Points, in no order, along strands that fork, close into loops and pass close to each other.
Points whose rows are less than 71.6 apart are linked; no others are. Some points are linked to none.
pof: -6 17 17 26 0 4 20 3 12 -19 4 -3 -35 -11 -1 20 -1 7 1 20 16 17 -15 -34 -70 30 -28 4
pif: -2 7 0 -12 -3 4 3 0 16 7 1 -18 -14 0 -2 36 9 -21 -21 -18 12 -10 -11 -3 -8 31 11 15
gufo: 14 26 -3 -16 -6 3 -12 11 12 -18 40 20 -25 -41 15 -15 -8 -36 -50 22 -23 -20 -22 -19 -33 -1 36 -18
dasun: -16 -26 28 -11 2 20 32 18 4 -10 26 -38 -27 2 11 -13 2 0 -7 4 -11 -20 -35 -55 -41 27 14 39
pebez: 19 -2 -6 18 -9 -15 -21 0 -1 28 -1 -3 -23 2 3 13 -5 -8 -2 10 5 0 -5 18 -8 4 11 -28
zel: -12 -21 10 10 -8 -23 17 7 -13 30 1 -22 -5 3 -10 12 -2 3 35 -19 15 9 6 -11 -15 12 -7 2
zaf: 31 17 -7 33 2 4 14 15 -2 12 32 21 8 2 14 -23 -37 -20 -18 22 -22 7 -13 -5 4 -20 39 -45
zuvaz: -12 26 11 -32 -15 -15 -36 0 2 7 10 17 -15 -37 14 3 -2 -17 -14 -40 4 -15 1 -16 12 7 0 -27
nef: -6 8 -12 28 21 -10 -6 -2 2 18 -20 15 29 -9 -19 4 -1 20 33 3 20 42 5 54 22 -9 4 5
viz: 4 11 20 2 -19 -12 10 7 5 5 23 2 -21 8 7 -20 -28 3 -20 4 -18 -11 23 -6 -5 -15 9 -12
zezek: 0 19 1 -12 -15 -26 -25 2 19 10 11 12 -27 -24 -6 17 -3 -10 -22 -27 1 -21 0 -30 -8 14 -4 -28
vuk: 17 20 -4 13 -8 -19 -64 -5 -6 24 -10 34 21 1 -20 -3 -15 9 19 -6 0 23 23 27 22 -21 -19 -13
lis: -5 -25 -1 9 14 4 34 -5 -11 12 -21 -18 7 13 -13 11 -5 12 38 1 29 21 30 16 -8 9 -25 33
Lelos: 6 12 16 -1 -12 -11 9 4 -5 28 -14 -17 -14 14 13 9 -8 0 13 -31 -23 -19 -7 -23 -32 8 -8 7
Veme: 18 21 4 24 6 10 17 15 -16 2 26 20 24 -9 17 -20 -26 -22 -22 41 -5 27 -24 15 -10 -9 34 -33
Mer: -8 0 -9 -10 -2 20 36 23 11 -16 21 -1 -14 2 11 4 -17 -12 -40 14 3 -27 -39 -31 -12 21 20 0
sud: 12 2 4 -7 -17 -11 -1 7 -5 -27 16 14 -8 -21 -4 -2 -11 -1 -12 46 0 -1 -16 -29 -24 20 -1 -11
gafi: -3 -14 -35 -22 15 1 -6 -10 -1 15 -21 -12 0 4 -3 -5 10 11 10 -18 17 6 24 53 41 5 0 25
padin: -13 18 7 -8 0 -3 -28 -12 -5 -6 0 17 27 -15 -4 31 29 -13 -6 0 10 21 -1 20 18 10 4 6
nakat: -14 -7 26 14 -2 0 36 12 2 -12 -17 -17 -17 -2 -18 -3 -9 16 11 16 24 8 19 -22 -43 -8 -29 22
gesi: -4 -10 -26 24 32 -13 1 -12 4 19 -21 3 13 -4 -21 3 -6 29 50 -13 19 32 21 45 29 -3 -11 17
Kezam: 2 12 19 1 -3 10 15 21 -1 -3 30 1 9 -5 -9 -5 -1 -26 -30 24 3 27 -12 14 7 -19 29 5
Mikef: 8 -9 13 -3 -5 -11 18 3 -1 -15 -4 -2 27 9 -16 -13 -12 10 26 12 -8 17 -1 -21 5 9 -1 8
fana: -8 -38 -17 -22 15 14 2 -18 7 0 0 -11 -11 29 12 6 14 12 -1 -20 3 -24 32 12 56 7 2 23
nas: -13 -6 6 -41 -9 17 -2 11 6 -3 2 -4 -10 -7 -2 -1 1 -12 -26 -18 23 -9 12 12 28 -5 12 27
feku: 0 42 2 -7 -4 6 -5 3 -1 -10 -5 37 30 -11 17 3 -20 2 -5 -4 -1 8 -6 14 12 1 10 -12
Vama: -12 -12 -2 19 -6 -6 8 -13 -13 8 -21 -24 -12 30 14 15 10 14 26 9 -10 -15 24 10 -39 7 -30 14
Gutez: 35 20 -5 0 -22 -6 -33 11 -12 25 25 38 -2 2 0 -23 -21 -22 -20 6 -21 -7 12 6 19 -38 0 -34
Zolo: -20 4 2 -5 8 27 11 3 -9 -13 -8 3 19 -1 -6 32 17 0 12 13 35 21 14 28 6 -3 -5 36
nus: -18 8 -5 -35 -1 16 -32 -12 -12 -27 -7 30 16 -7 17 -6 26 -9 -5 -38 1 -1 -7 4 45 -25 -13 -22
fitek: 19 -13 -8 -5 24 17 -8 -7 18 -15 -25 7 -1 5 -12 -14 17 17 23 -32 -2 7 8 26 52 -29 17 4
nopep: 2 22 8 25 -4 -7 -5 -3 6 7 19 13 -2 9 3 32 2 -7 8 -27 -5 0 4 -14 5 -4 5 -30
vimi: -22 -59 -2 0 26 19 36 -14 7 13 -20 -46 -4 16 -9 27 20 7 32 -12 19 -18 33 -23 -19 8 -14 49
Lirab: -14 2 8 1 -4 -11 29 9 8 -17 24 -11 -38 -7 12 -9 -5 6 -19 23 -17 -26 -32 -54 -58 30 -17 0
Luraz: 2 15 19 1 -14 -23 -42 2 -6 16 -17 14 7 -22 -20 7 -10 7 23 -3 15 18 26 22 -1 -13 -15 2
Tef: -9 26 27 28 -5 -2 12 14 -15 1 -1 2 10 -12 8 -9 -22 12 15 33 23 38 0 28 -35 -8 -12 -4
dudi: -4 3 21 -17 -17 -12 -2 5 -1 -4 -19 0 -19 -16 -18 13 1 2 20 -16 14 -12 18 -28 -39 8 -30 33
Zege: 5 44 5 22 1 0 -22 5 14 -6 22 42 11 -33 12 10 -11 -21 -21 12 -8 3 -15 -20 -12 -12 29 -56
sibu: -6 24 30 -8 -27 -18 -27 10 -3 3 -7 16 -16 -30 -22 5 -12 7 17 -16 13 1 19 -13 -27 -8 -23 1
gedip: 8 26 -14 3 4 -7 -11 2 -4 3 21 50 33 -14 14 -24 -30 -13 -38 14 -8 4 0 23 39 -15 25 -34
Foli: 7 -9 28 29 -4 -6 42 16 -8 18 -6 -25 -25 6 11 -36 -28 15 3 22 0 4 -24 -46 -56 14 -31 -14
Rok: -5 6 -11 -8 5 4 -22 -15 -6 -10 -5 24 13 14 0 -16 10 22 24 -17 -18 -3 34 29 38 -33 -26 -1
Sis: 8 10 0 11 -3 4 -4 -16 -6 1 -29 -9 7 25 -1 33 25 1 29 -10 -9 -2 19 12 -28 -5 -19 21
Tob: -12 -29 -33 -25 17 12 -2 -13 8 2 -4 -12 -5 7 -5 -2 15 9 -17 -18 17 -7 14 36 66 0 14 10
topuz: -13 -15 14 12 4 -1 34 8 4 -8 -16 -12 -27 -12 -8 4 -3 20 26 6 4 -22 -17 -65 -65 12 -38 18
Tet: -6 1 -9 -14 -1 11 19 6 20 -32 22 1 1 4 8 7 -5 -15 -57 13 -2 -18 -18 -12 4 17 35 -5
loz: -17 -28 11 -7 5 31 38 22 14 -19 24 -31 -19 7 10 3 -12 -5 -21 -1 10 -23 -38 -37 -26 34 27 26
bito: -9 3 -2 -32 -1 15 -7 17 -5 0 15 15 13 -10 3 -4 4 -15 -35 3 21 4 1 41 40 -14 21 14
fupu: -21 -13 -30 6 38 -1 12 -21 -2 18 -34 -1 26 -3 -14 6 6 23 53 -34 23 21 45 44 24 -14 -23 33
dit: 9 -1 -12 -4 -7 -8 6 -3 -8 18 -21 4 21 25 -11 3 -9 14 24 -15 0 2 15 15 17 -4 -18 17
vozuk: 14 18 -24 -9 -2 -3 2 2 -13 11 19 34 20 13 5 -33 -21 -2 -17 10 -21 -1 -1 43 45 -19 9 -11
Suze: -32 -20 -3 -15 6 -8 7 -12 5 -10 -28 -23 6 -12 -14 25 23 -2 19 -28 19 -9 29 -8 -11 12 -15 26
nog: -9 -5 1 12 -13 -25 2 -18 4 -5 -3 -24 -22 20 16 12 2 13 -4 14 -16 -28 16 -14 -28 25 -22 -1
Piv: -20 -65 -17 -8 23 26 16 -14 1 -3 -18 -36 1 16 -2 26 27 8 31 -13 15 -26 19 -18 10 17 -2 35
vig: 12 19 4 20 -2 -1 -41 -6 -5 15 14 34 6 -1 5 15 5 -6 15 -36 -11 8 3 4 24 -27 2 -45
dipa: 20 37 14 35 -12 -13 -62 1 13 6 -6 32 18 2 -14 6 -17 9 0 5 -10 17 24 15 -14 -29 -15 -23
rutaz: 15 -18 25 11 0 -8 28 5 4 -3 3 -15 -1 13 -5 -7 -13 11 24 9 -18 2 -15 -51 -15 17 -6 3
taga: -4 -1 20 25 -3 2 41 7 -21 17 2 -21 -6 10 11 -3 -28 -1 7 13 24 31 -14 -4 -40 27 -17 -3
Tiruz: -18 -35 1 -32 -4 8 -1 -4 1 2 -3 -35 -18 9 10 -2 21 -5 -13 -36 -11 -52 5 -36 2 7 -8 34
tul: -9 12 -5 -12 3 2 -31 -19 -11 -24 6 24 8 5 18 -23 17 7 11 -31 -27 -6 11 17 41 -36 -4 -30
bovuz: -30 -48 -8 -32 14 24 -10 -16 15 -29 0 -60 -6 9 0 10 30 7 -18 -2 10 -25 26 -12 -6 26 10 56
Ris: 16 -4 6 -7 0 13 -9 -9 18 -8 -14 -6 -20 -2 1 9 16 3 10 -20 -14 -23 -15 -24 -4 0 21 -14
gufi: -25 -50 -7 -35 -3 16 -13 -3 -1 -6 4 -49 -6 15 6 -13 34 -7 -13 -41 -15 -35 1 -14 15 0 15 33
pekit: 13 1 -2 -1 16 19 5 -17 2 -4 8 9 9 31 6 10 6 14 14 -1 -6 19 20 35 43 -1 6 32
Lareg: 7 7 -5 8 -6 16 26 17 1 2 -17 7 -5 6 -3 29 -11 0 6 2 18 -9 -13 -14 -14 0 -6 -7
kozup: 20 5 -22 -3 -12 -1 9 5 -15 10 19 9 22 35 2 -19 -8 3 -10 20 -20 1 5 21 34 -10 -11 13
Kemes: -6 8 1 15 4 -11 10 -6 2 19 8 -3 1 9 12 6 -8 -1 7 -33 -4 2 4 16 23 0 11 -23
Gegel: 24 6 7 -15 -2 2 -26 -14 13 -6 0 7 -9 -6 7 0 13 -14 -6 -27 -29 -13 -9 -14 16 -11 21 -23
tibu: 2 39 14 40 -2 -2 -23 3 18 -7 5 28 6 -20 -5 25 -7 -3 -7 8 11 16 -14 -4 -20 -12 10 -43
koz: 22 -2 -14 -27 12 5 -51 -18 -6 -8 15 45 16 -14 13 -24 17 -26 -21 -22 -12 22 -15 21 74 -20 18 -24
Bez: -13 -32 19 5 4 9 49 8 -6 6 -19 -28 -19 13 -9 1 -4 9 22 16 27 7 23 -35 -39 10 -39 47
nudur: 2 41 20 11 -10 13 8 26 15 -14 19 19 -20 -25 -13 12 -3 -5 -12 17 6 5 -24 -35 -56 -9 -7 -9
kenap: 19 13 -29 24 12 0 -13 -8 -4 1 -10 17 16 12 7 -14 -10 23 28 3 -15 10 -6 41 21 -15 1 -14
rar: 4 34 4 40 14 -12 -18 2 6 27 -13 19 32 -3 -5 -3 -21 16 19 -3 5 46 5 55 1 -17 3 -10
ril: 9 39 -5 5 -8 -20 0 0 4 3 3 26 33 -7 18 -9 -37 -5 -26 6 -16 10 -3 17 14 10 21 -24
kuz: -10 2 -11 15 -4 -9 27 2 -13 27 -9 -25 -4 14 18 -1 -13 12 7 9 3 3 -2 39 -14 7 -5 1
midul: 1 -11 13 -16 -20 -7 10 15 0 5 13 -18 -31 7 7 -24 -7 -4 -16 -3 -20 -34 -1 -24 -4 -10 11 3
navo: -13 -11 -9 -4 -1 2 26 4 -15 25 -10 -35 3 22 23 -8 -4 3 12 -18 -8 -16 -2 22 -1 9 5 17
Kagiv: -1 -7 10 -20 -8 11 -7 -1 2 -12 23 -37 -27 4 14 -3 21 -18 -28 -4 -23 -30 -23 -17 -28 22 21 29
bem: -5 -22 24 17 5 15 55 16 -10 -4 10 -27 -18 8 14 -8 -20 3 -9 16 27 23 -31 -36 -36 36 -12 8
Zeru: 11 2 -21 -24 0 -5 -32 -9 -12 15 -2 13 9 2 0 -7 21 -15 -4 -28 -7 10 0 38 46 -11 -2 -3
sefo: -12 15 18 -6 -12 -22 14 5 8 -9 1 -26 -7 -14 -3 -11 -3 -9 -16 0 -8 -2 -10 -16 -31 20 9 2
gotef: -12 -34 9 -16 9 7 15 -8 19 -22 -3 -54 -12 15 8 1 9 9 -15 0 -7 -20 14 -12 -9 27 19 40
mozuz: -29 -23 19 -15 -5 17 13 12 -10 4 11 -24 -39 -6 0 21 13 -5 7 -16 18 -24 8 -15 -23 4 -2 35
Sek: 25 28 5 8 -21 -20 -18 3 2 14 24 15 -5 6 3 -22 -25 -15 -28 -3 -31 -10 13 -8 -1 -19 8 -35
sirat: -15 -15 13 -5 -11 1 14 18 -20 11 0 -4 -9 3 -4 -20 -2 15 32 -11 0 -20 10 -7 4 -34 -11 0
kibi: 12 15 -8 -2 11 -8 -14 -22 20 -5 -35 10 23 6 -17 14 7 15 -8 10 6 24 21 32 26 4 -2 15
Loti: 7 25 7 -11 -11 -10 -40 -3 -8 4 23 30 14 -20 9 22 14 -33 -22 -7 -1 11 -11 10 16 9 17 -16
Fonub: 38 36 1 30 -14 -18 -31 -1 8 11 2 23 24 17 -13 1 -10 -10 -13 17 -20 27 -1 18 -4 -13 1 -23
mal: 0 -2 0 4 3 15 -4 -11 9 -12 -38 -2 -18 6 -6 34 25 3 21 -28 -2 -32 13 -18 -28 -9 -20 12
sudu: 14 -16 -20 -20 -9 -8 -13 -4 -15 -4 29 6 14 18 -2 -15 10 -15 -17 30 -13 2 3 12 39 7 7 5
sipav: -3 27 -9 3 -13 -28 -20 11 16 12 -14 27 20 -20 -31 6 -12 1 -25 9 19 9 -1 0 10 -6 -9 -29
zozu: -11 -46 8 10 24 12 46 -8 -1 15 -27 -33 -15 15 3 15 -6 11 37 3 33 6 36 -8 -26 9 -22 48
buf: -3 -3 4 3 6 15 -1 -7 14 -19 -22 -18 -6 1 -11 27 32 -9 13 -32 -6 -25 -13 -23 -17 -10 8 3
tavu: -6 30 11 17 -3 -5 4 3 6 -9 40 17 -1 -21 18 15 -12 -16 -11 3 -4 0 -22 -31 -22 16 23 -37
fetub: -11 3 22 -8 -9 5 14 19 -2 10 6 -14 -37 -14 -14 19 -1 -8 5 -13 19 -8 -11 -26 -47 6 -11 25
reb: -25 -32 -37 -7 30 2 18 -21 -4 21 -28 -21 13 10 0 12 10 13 44 -33 23 -4 50 35 17 7 -18 39
povo: 0 -12 14 -15 -11 -3 6 7 6 -6 41 -26 -37 -11 7 -11 7 -13 -19 8 -28 -23 -28 -50 -39 26 11 16
vevap: 6 26 7 39 -2 -5 -2 2 -8 14 8 11 16 -3 14 -4 -18 3 7 25 5 37 -3 40 -18 -5 6 -22
Tiz: -7 15 7 -15 3 -5 -10 1 26 -28 -3 31 13 -20 -18 7 5 -4 -35 -9 12 1 5 -19 38 -11 13 -20
vok: 24 30 -1 5 -13 -14 -1 11 -1 14 27 6 -12 -9 18 -25 -29 -19 -33 7 -38 -23 -10 -30 -30 -8 18 -36
Sagug: -13 -12 9 -6 -10 -19 -6 -2 -12 10 10 -14 -2 -19 -6 15 8 -11 18 0 18 9 1 13 -1 21 14 4
kek: -10 -8 -7 -8 9 22 9 3 11 -27 13 -11 6 9 1 -2 11 -13 -27 4 -5 -12 -14 11 21 -2 36 6
Riv: -2 -6 29 21 -1 -1 48 8 -8 4 18 -22 -33 -1 22 -29 -25 2 -12 28 14 18 -34 -49 -59 43 -34 -8
zilo: 12 22 -12 14 9 21 6 -2 6 -10 -22 25 26 9 8 8 -17 21 19 -1 -1 13 -5 30 18 -3 8 -3
Gefop: 4 9 -14 -25 -15 -3 -7 4 7 -18 -3 8 -13 -24 -11 7 3 -6 -10 11 -11 -28 -32 -36 -24 18 -1 -10
kapi: 24 6 -28 39 7 -3 -11 -5 -9 23 -13 0 13 33 -1 -15 -17 26 29 17 -18 18 -3 40 -4 -5 -15 -7
saz: 0 -16 -16 -38 21 23 -26 -20 -6 -9 -4 4 3 15 6 -18 31 3 4 -48 -3 9 24 27 67 -23 -8 23
gegof: 29 29 0 8 -7 -3 -20 -1 16 2 -23 5 10 14 -21 6 9 -2 -13 12 -13 13 5 24 -3 -11 -1 5
burar: 6 7 -2 -7 -23 -28 -13 -2 1 14 23 1 -23 2 -11 16 -2 -15 -21 -1 -4 -15 1 -28 -5 25 -10 -11
mimo: -11 11 20 13 5 -1 24 -1 4 -16 -6 -7 -30 -5 4 20 5 11 14 2 -4 -12 -8 -47 -76 30 -40 25
Famo: 23 -21 3 42 -6 -2 17 8 -7 28 -15 -9 -22 30 -3 3 -21 16 21 27 8 2 -6 -14 -28 -3 -32 -9
tiru: 1 9 -6 -21 -17 -10 -4 6 0 -9 -36 4 1 -13 -22 17 1 7 15 17 21 6 13 -9 -28 11 -30 31
zupub: -4 9 0 14 -16 -23 -6 13 3 5 -12 19 14 -8 -37 10 -21 11 -3 24 24 15 5 -9 -3 2 -27 -18
fuf: -7 5 13 13 -8 -1 21 14 -4 -14 -12 -13 -3 -8 -15 -16 -11 15 10 24 7 2 -6 -17 -41 -16 -16 -1
zufef: -10 30 29 12 -5 6 11 11 -5 -15 -11 11 13 -12 1 -7 -17 16 14 11 3 20 6 9 -33 -19 -5 3
memuf: -10 16 -5 17 3 -9 -3 -3 9 6 5 26 -1 3 16 -5 -21 13 -8 -17 -1 -5 20 28 30 -19 11 -33
lomu: -3 15 2 2 13 -12 -43 -15 14 -4 0 42 38 -24 -13 -1 37 -11 -33 -1 7 23 -2 23 56 -24 9 -25
nima: -8 13 2 -12 -1 -16 -30 -1 16 -21 0 27 30 -29 -15 -8 22 -14 -40 13 4 9 -1 7 36 -10 12 -18
Mifu: 9 37 4 20 -1 0 -36 -1 5 8 18 43 18 -16 4 8 -5 -17 -4 -16 -7 5 -2 -5 23 -24 25 -61
serom: -8 2 11 -29 -19 -5 -32 5 -16 6 7 17 -16 -15 -5 10 13 -23 -4 -35 20 -9 9 -5 23 -17 -13 -11
gora: 13 15 8 10 -16 -6 -3 13 -9 -14 18 28 8 -8 -3 -11 -26 0 9 46 -2 13 -8 -21 -17 -1 -7 -24
nuse: -7 14 -2 -11 0 7 -24 8 -10 6 5 39 18 -17 -7 -4 8 -2 -3 20 25 19 7 47 39 -23 3 7
Bepa: -23 -37 5 -7 16 -3 29 -7 24 -12 -16 -61 -22 5 -5 -1 16 14 -15 14 1 -24 21 -24 -34 24 -12 42
viniv: -7 1 3 -20 -20 -1 -14 9 -16 11 -3 10 -10 -6 -5 -10 0 -2 17 -22 5 -19 4 0 11 -27 -8 -11
Kap: -8 40 14 38 -5 -6 14 15 6 -21 15 17 -19 -17 -1 13 -15 9 -17 33 8 17 -20 -36 -60 12 -24 -27
baz: 28 20 -23 -9 6 -3 -46 -11 -13 4 14 50 33 -8 8 -29 11 -29 -26 -16 -31 6 -17 21 52 -34 13 -42
Sakuf: -23 2 -2 -42 3 13 -24 -11 2 -24 -6 5 27 -16 -4 17 40 -17 -14 -20 11 6 -11 9 30 4 11 16
kuli: -4 24 -4 1 6 -17 -17 -6 17 2 -1 43 22 -10 2 -18 -18 7 -25 -12 4 9 18 30 53 -24 11 -31
sigif: 5 21 -17 -2 -7 -17 -39 -2 16 6 -16 48 17 -10 -11 -2 -11 4 -29 -14 10 -1 10 9 40 -17 -9 -45
lare: -30 -18 -14 -20 -3 -13 -21 -14 -8 -8 14 -14 -2 -12 10 -10 26 -14 -21 -25 2 -17 -1 22 37 0 13 -20
lov: 42 22 -5 -13 -9 3 -39 -2 -11 -4 21 51 11 -12 0 -22 -9 -36 -32 2 -22 -5 -2 -8 33 -31 17 -41
zinus: 9 18 -8 21 26 -8 -52 -17 13 7 -5 37 27 -12 -10 -22 19 17 10 -26 -6 29 3 51 56 -44 4 -23
dubez: 11 21 21 22 -9 2 17 3 -7 11 -5 0 -18 13 21 14 -31 9 18 -8 -8 -4 -10 -19 -54 13 -18 -1
zelal: 32 -13 -4 24 -6 -5 3 7 -12 24 8 -8 -18 21 -12 8 -8 -3 9 33 6 17 -9 5 -10 3 -7 -9
nofir: 7 -18 13 -33 -16 -1 0 0 -8 -3 4 -16 -17 11 1 -8 5 1 2 -6 -19 -31 8 -29 4 9 -10 28
Fubi: 2 -10 16 7 2 -10 29 2 -6 21 -32 -38 1 10 2 -5 1 5 29 -24 -18 -9 -13 -22 -47 2 -4 18
seg: -16 -20 7 2 -1 -15 20 -7 16 -8 -7 -38 -42 2 3 5 10 16 -15 21 -8 -34 6 -28 -43 25 -14 23
luro: 6 10 0 7 -11 -8 27 17 -1 8 28 -12 -22 -17 19 -27 -23 -21 -30 19 -24 -17 -33 -34 -51 11 15 -31
ter: -7 -49 -14 6 19 26 30 2 -2 -7 -1 -43 -1 25 10 1 10 14 12 23 2 -7 -13 15 -2 13 12 30
rad: -21 -61 -26 1 26 30 31 -10 -12 -7 -11 -42 12 14 0 11 20 19 33 24 16 -1 7 5 -3 23 0 44
sido: 28 6 5 -11 5 17 -19 -6 18 -13 -12 26 -1 1 1 -3 6 0 2 -20 -12 0 0 8 43 -20 22 -14
lenes: 8 -9 -29 2 41 9 -18 -24 14 -2 -19 10 9 0 -20 -19 23 25 23 -26 -5 17 5 43 69 -24 6 18
tomuf: -17 -4 -4 -2 7 1 28 0 8 -15 8 -5 17 4 -8 -9 -2 10 -9 6 6 9 5 20 31 -4 20 7
Sok: 10 30 5 20 -15 -9 8 3 -10 20 14 -1 -17 5 29 11 -32 -5 -1 6 -16 -6 -19 -26 -52 26 -6 -27
gokug: -34 -35 -14 -33 -4 6 -19 -6 -2 -22 19 -28 -7 -6 13 -12 20 -12 -29 -24 -4 -38 -8 -8 21 8 25 -1
Pugi: -1 -8 1 -33 -2 10 -16 -4 2 -32 -18 -9 18 -15 -12 6 34 -6 -3 -3 2 -2 -5 -9 6 7 12 24
nibu: 5 27 3 -12 -5 2 7 20 14 -17 38 6 -29 -35 6 -11 -11 -21 -42 21 -14 -17 -38 -35 -52 21 15 -6
Kem: -4 -11 3 5 -18 -6 13 6 -6 -13 18 -4 -25 -7 8 -7 -12 3 -1 49 -4 -10 -21 -37 -45 25 -18 -4
tor: -19 -60 -35 -23 23 17 1 -17 3 8 -9 -34 -2 20 -4 16 31 11 21 -23 12 -27 36 -2 40 10 -9 27
Zek: -17 -26 7 9 4 8 27 12 -1 -9 7 -28 -12 0 5 -6 3 6 14 4 6 -21 -25 -14 -12 -3 18 -11
nasu: 2 -7 -18 25 -4 -3 30 19 -20 6 15 -6 10 6 2 -29 -14 0 -7 49 1 15 -19 22 -3 -5 -3 -21
sof: 3 -14 -34 -25 45 19 -31 -32 7 -8 -27 8 9 1 -6 -13 38 12 20 -52 3 20 14 39 77 -26 -12 21
vavam: -15 10 7 9 -8 -4 -10 17 -5 0 12 27 10 -17 -17 8 10 3 -7 26 28 14 3 24 19 -35 1 -11
baf: -21 -26 8 -42 -7 11 -7 7 -12 7 -2 -24 -17 -13 -4 7 16 -15 2 -30 24 -18 13 4 4 5 3 39
pobi: -2 -24 4 -24 22 28 -7 -22 16 -16 -30 -15 -6 -1 2 20 28 -4 17 -56 13 -4 13 10 22 -2 21 21
bor: 12 10 -18 13 32 -5 -41 -27 18 8 -20 19 14 0 -9 -10 22 18 9 -15 -1 28 16 58 52 -20 4 1
ravub: 2 -44 -10 2 7 12 30 4 -14 12 3 -39 -12 24 9 -13 -5 2 -3 40 7 0 -24 1 -9 34 6 17
Nor: -13 -9 -16 -8 12 21 33 1 -12 6 -17 -14 29 6 -9 17 5 8 24 10 31 29 14 36 -2 8 -17 43
zovol: 12 -37 1 4 11 2 22 -10 9 14 -14 -27 -20 33 -7 10 8 22 11 4 -9 -28 24 -27 13 8 -10 24
Kefu: 7 11 -5 -18 -20 -22 -10 -8 -14 5 30 14 1 -4 15 6 -16 -21 -17 5 -16 -10 -6 -20 11 30 2 -15
Nenub: 18 -39 0 6 4 -3 21 -10 -1 0 -7 -20 -7 31 8 -5 -5 20 19 21 -23 -19 -1 -37 12 22 -4 15
Posi: 28 7 5 43 -14 -2 -1 23 -5 27 -11 0 -12 17 -15 -7 -30 11 15 24 2 14 -20 -23 -53 -11 -26 -31
Mebak: -10 -13 6 -20 -8 8 17 -1 -15 -19 -15 -17 1 -2 14 6 -1 9 18 19 5 -5 -8 -17 -37 31 -9 33
goba: 20 25 7 23 -8 -24 -14 3 -5 13 -23 -3 21 0 -1 -14 -30 17 31 -5 -16 17 -8 0 -35 6 -5 -24
zilum: 0 -20 -21 -37 1 14 -4 -7 11 -25 -37 -27 12 8 -17 5 33 2 -6 6 -1 -15 8 6 2 0 -2 31
faz: 3 -21 13 6 6 -3 32 3 -9 22 -20 -43 2 18 9 -22 -2 6 28 -16 -24 -1 -14 11 -22 -3 9 23
vober: -4 -30 -8 2 10 -3 6 -14 10 -7 6 -8 -14 31 2 15 10 18 2 -10 -8 -15 26 -6 39 0 -1 2
Nuve: 13 -8 -24 -25 11 10 -24 -21 -10 2 -8 10 0 24 6 -27 13 19 11 -13 -23 -5 32 37 59 -26 -25 24
Vod: -5 -27 27 27 3 -4 44 12 -15 1 -22 -22 -24 -1 2 -19 -15 26 30 17 4 -1 -20 -47 -62 6 -36 1
Kub: 19 18 -5 15 23 -7 -63 -24 13 4 -5 61 32 -7 1 -2 25 2 -17 -12 -8 31 4 35 64 -25 0 -28
lof: -5 -13 -5 22 -4 4 44 13 -17 21 -19 -21 -3 15 1 -11 -20 8 12 24 26 27 -13 17 -25 12 -19 10
fome: 4 -27 -7 10 -6 -1 42 13 -17 4 14 -27 -3 20 10 -34 -13 -5 -24 50 1 8 -26 5 -12 15 1 -2
modo: 4 -35 -21 7 23 -6 22 -27 -3 15 -30 -39 12 24 2 -9 15 18 49 -19 -19 1 16 22 7 8 -2 34
sogun: 8 36 24 33 -3 -7 -12 1 14 -2 3 18 -3 3 -3 27 -14 7 4 -8 -6 12 4 -16 -25 3 3 -27
zilud: 13 6 2 10 -14 -10 9 12 -19 -14 23 23 33 5 -10 -21 -26 4 18 30 -16 21 -6 -15 13 -1 0 -15
sor: 38 6 0 40 -11 -2 10 22 -18 30 14 2 -6 9 4 -25 -40 -9 3 35 -10 26 -31 -23 -42 -1 -9 -40
Dova: -16 -22 -4 -10 -11 -18 -16 2 -9 7 24 -9 -6 -20 -6 4 14 -24 -5 2 10 3 -5 13 24 8 25 -16
bom: 2 -3 -12 -17 16 11 2 -15 14 -17 -39 -19 27 13 -20 11 23 13 6 11 0 11 32 20 12 -5 -9 34
dudu: -9 -1 9 -11 -3 2 33 5 1 -21 4 -13 31 7 -16 -7 3 2 1 6 0 21 -3 -4 8 2 10 26
gef: -38 -35 -21 -18 29 23 15 -15 -6 -2 -28 -33 18 -9 -1 20 32 4 27 -16 27 2 38 34 1 -1 -6 50
sen: -16 -3 -9 -7 1 14 -17 -12 -7 -18 0 27 -9 -1 13 29 10 1 13 -15 9 -20 1 2 20 10 -1 -22
guri: 4 -3 -11 -18 -16 -19 -13 -4 -14 -3 35 16 17 2 9 -14 -10 -18 -21 12 -22 -10 4 -4 32 1 15 -22
Bok: -11 17 25 -1 3 3 -8 -5 -4 -8 -4 9 23 -12 -17 37 24 -7 14 10 26 34 7 17 -14 8 -5 30
zub: -3 15 -7 -28 -9 -2 -10 -1 11 -27 -26 6 14 -18 -16 13 12 0 -4 8 7 -9 -6 -14 -15 14 -13 11
Pifez: 7 17 -6 12 0 4 9 7 -9 10 19 7 2 -4 28 4 -22 -14 6 5 -12 -6 -31 -20 -19 14 17 -39
fatu: 19 18 -3 -15 -5 14 -16 -6 9 -14 20 21 -12 -9 22 0 -2 -28 -37 -13 -21 -25 -13 -11 14 -4 30 -27
Bine: 6 4 1 13 -7 13 23 22 -18 1 27 10 6 -2 6 -21 -19 -14 -11 39 6 20 -17 20 0 -19 19 -7
tani: 15 29 -2 -15 -2 9 -24 7 15 -13 19 24 -6 -38 8 -9 7 -41 -54 -2 -20 -15 -23 -8 -3 -15 39 -31
mino: -8 23 19 3 -11 3 -4 18 5 -5 20 19 4 -14 -14 17 11 -15 -28 15 13 16 -6 -3 -3 -18 6 -2
kir: 0 10 -1 19 -6 -19 -4 4 6 24 6 -10 -18 -9 4 -9 -10 -13 -3 -9 -5 -3 -9 20 -4 -11 28 -42

A piece is two or more points that can be reached from each other along the links. Count, over all rows, the pieces, the separate loops (a circle has one, a figure eight two, a Y none), the forks (points with three links) and the tips (points with one).
pieces: 3
loops: 5
forks: 19
tips: 15

A fork is a point with three links, a tip a point with one. Leave the first point through the second and follow the links. Name the first fork or tip that comes.
Ris, buf: bovuz
navo, kuz: nudur
kibi, gegof: dudi
Gegel, fatu: Sek
rar, vevap: zozu
zuvaz, zezek: gedip
bem, taga: Zege
bovuz, gotef: Gegel
Mikef, dudu: povo
midul, nofir: zel
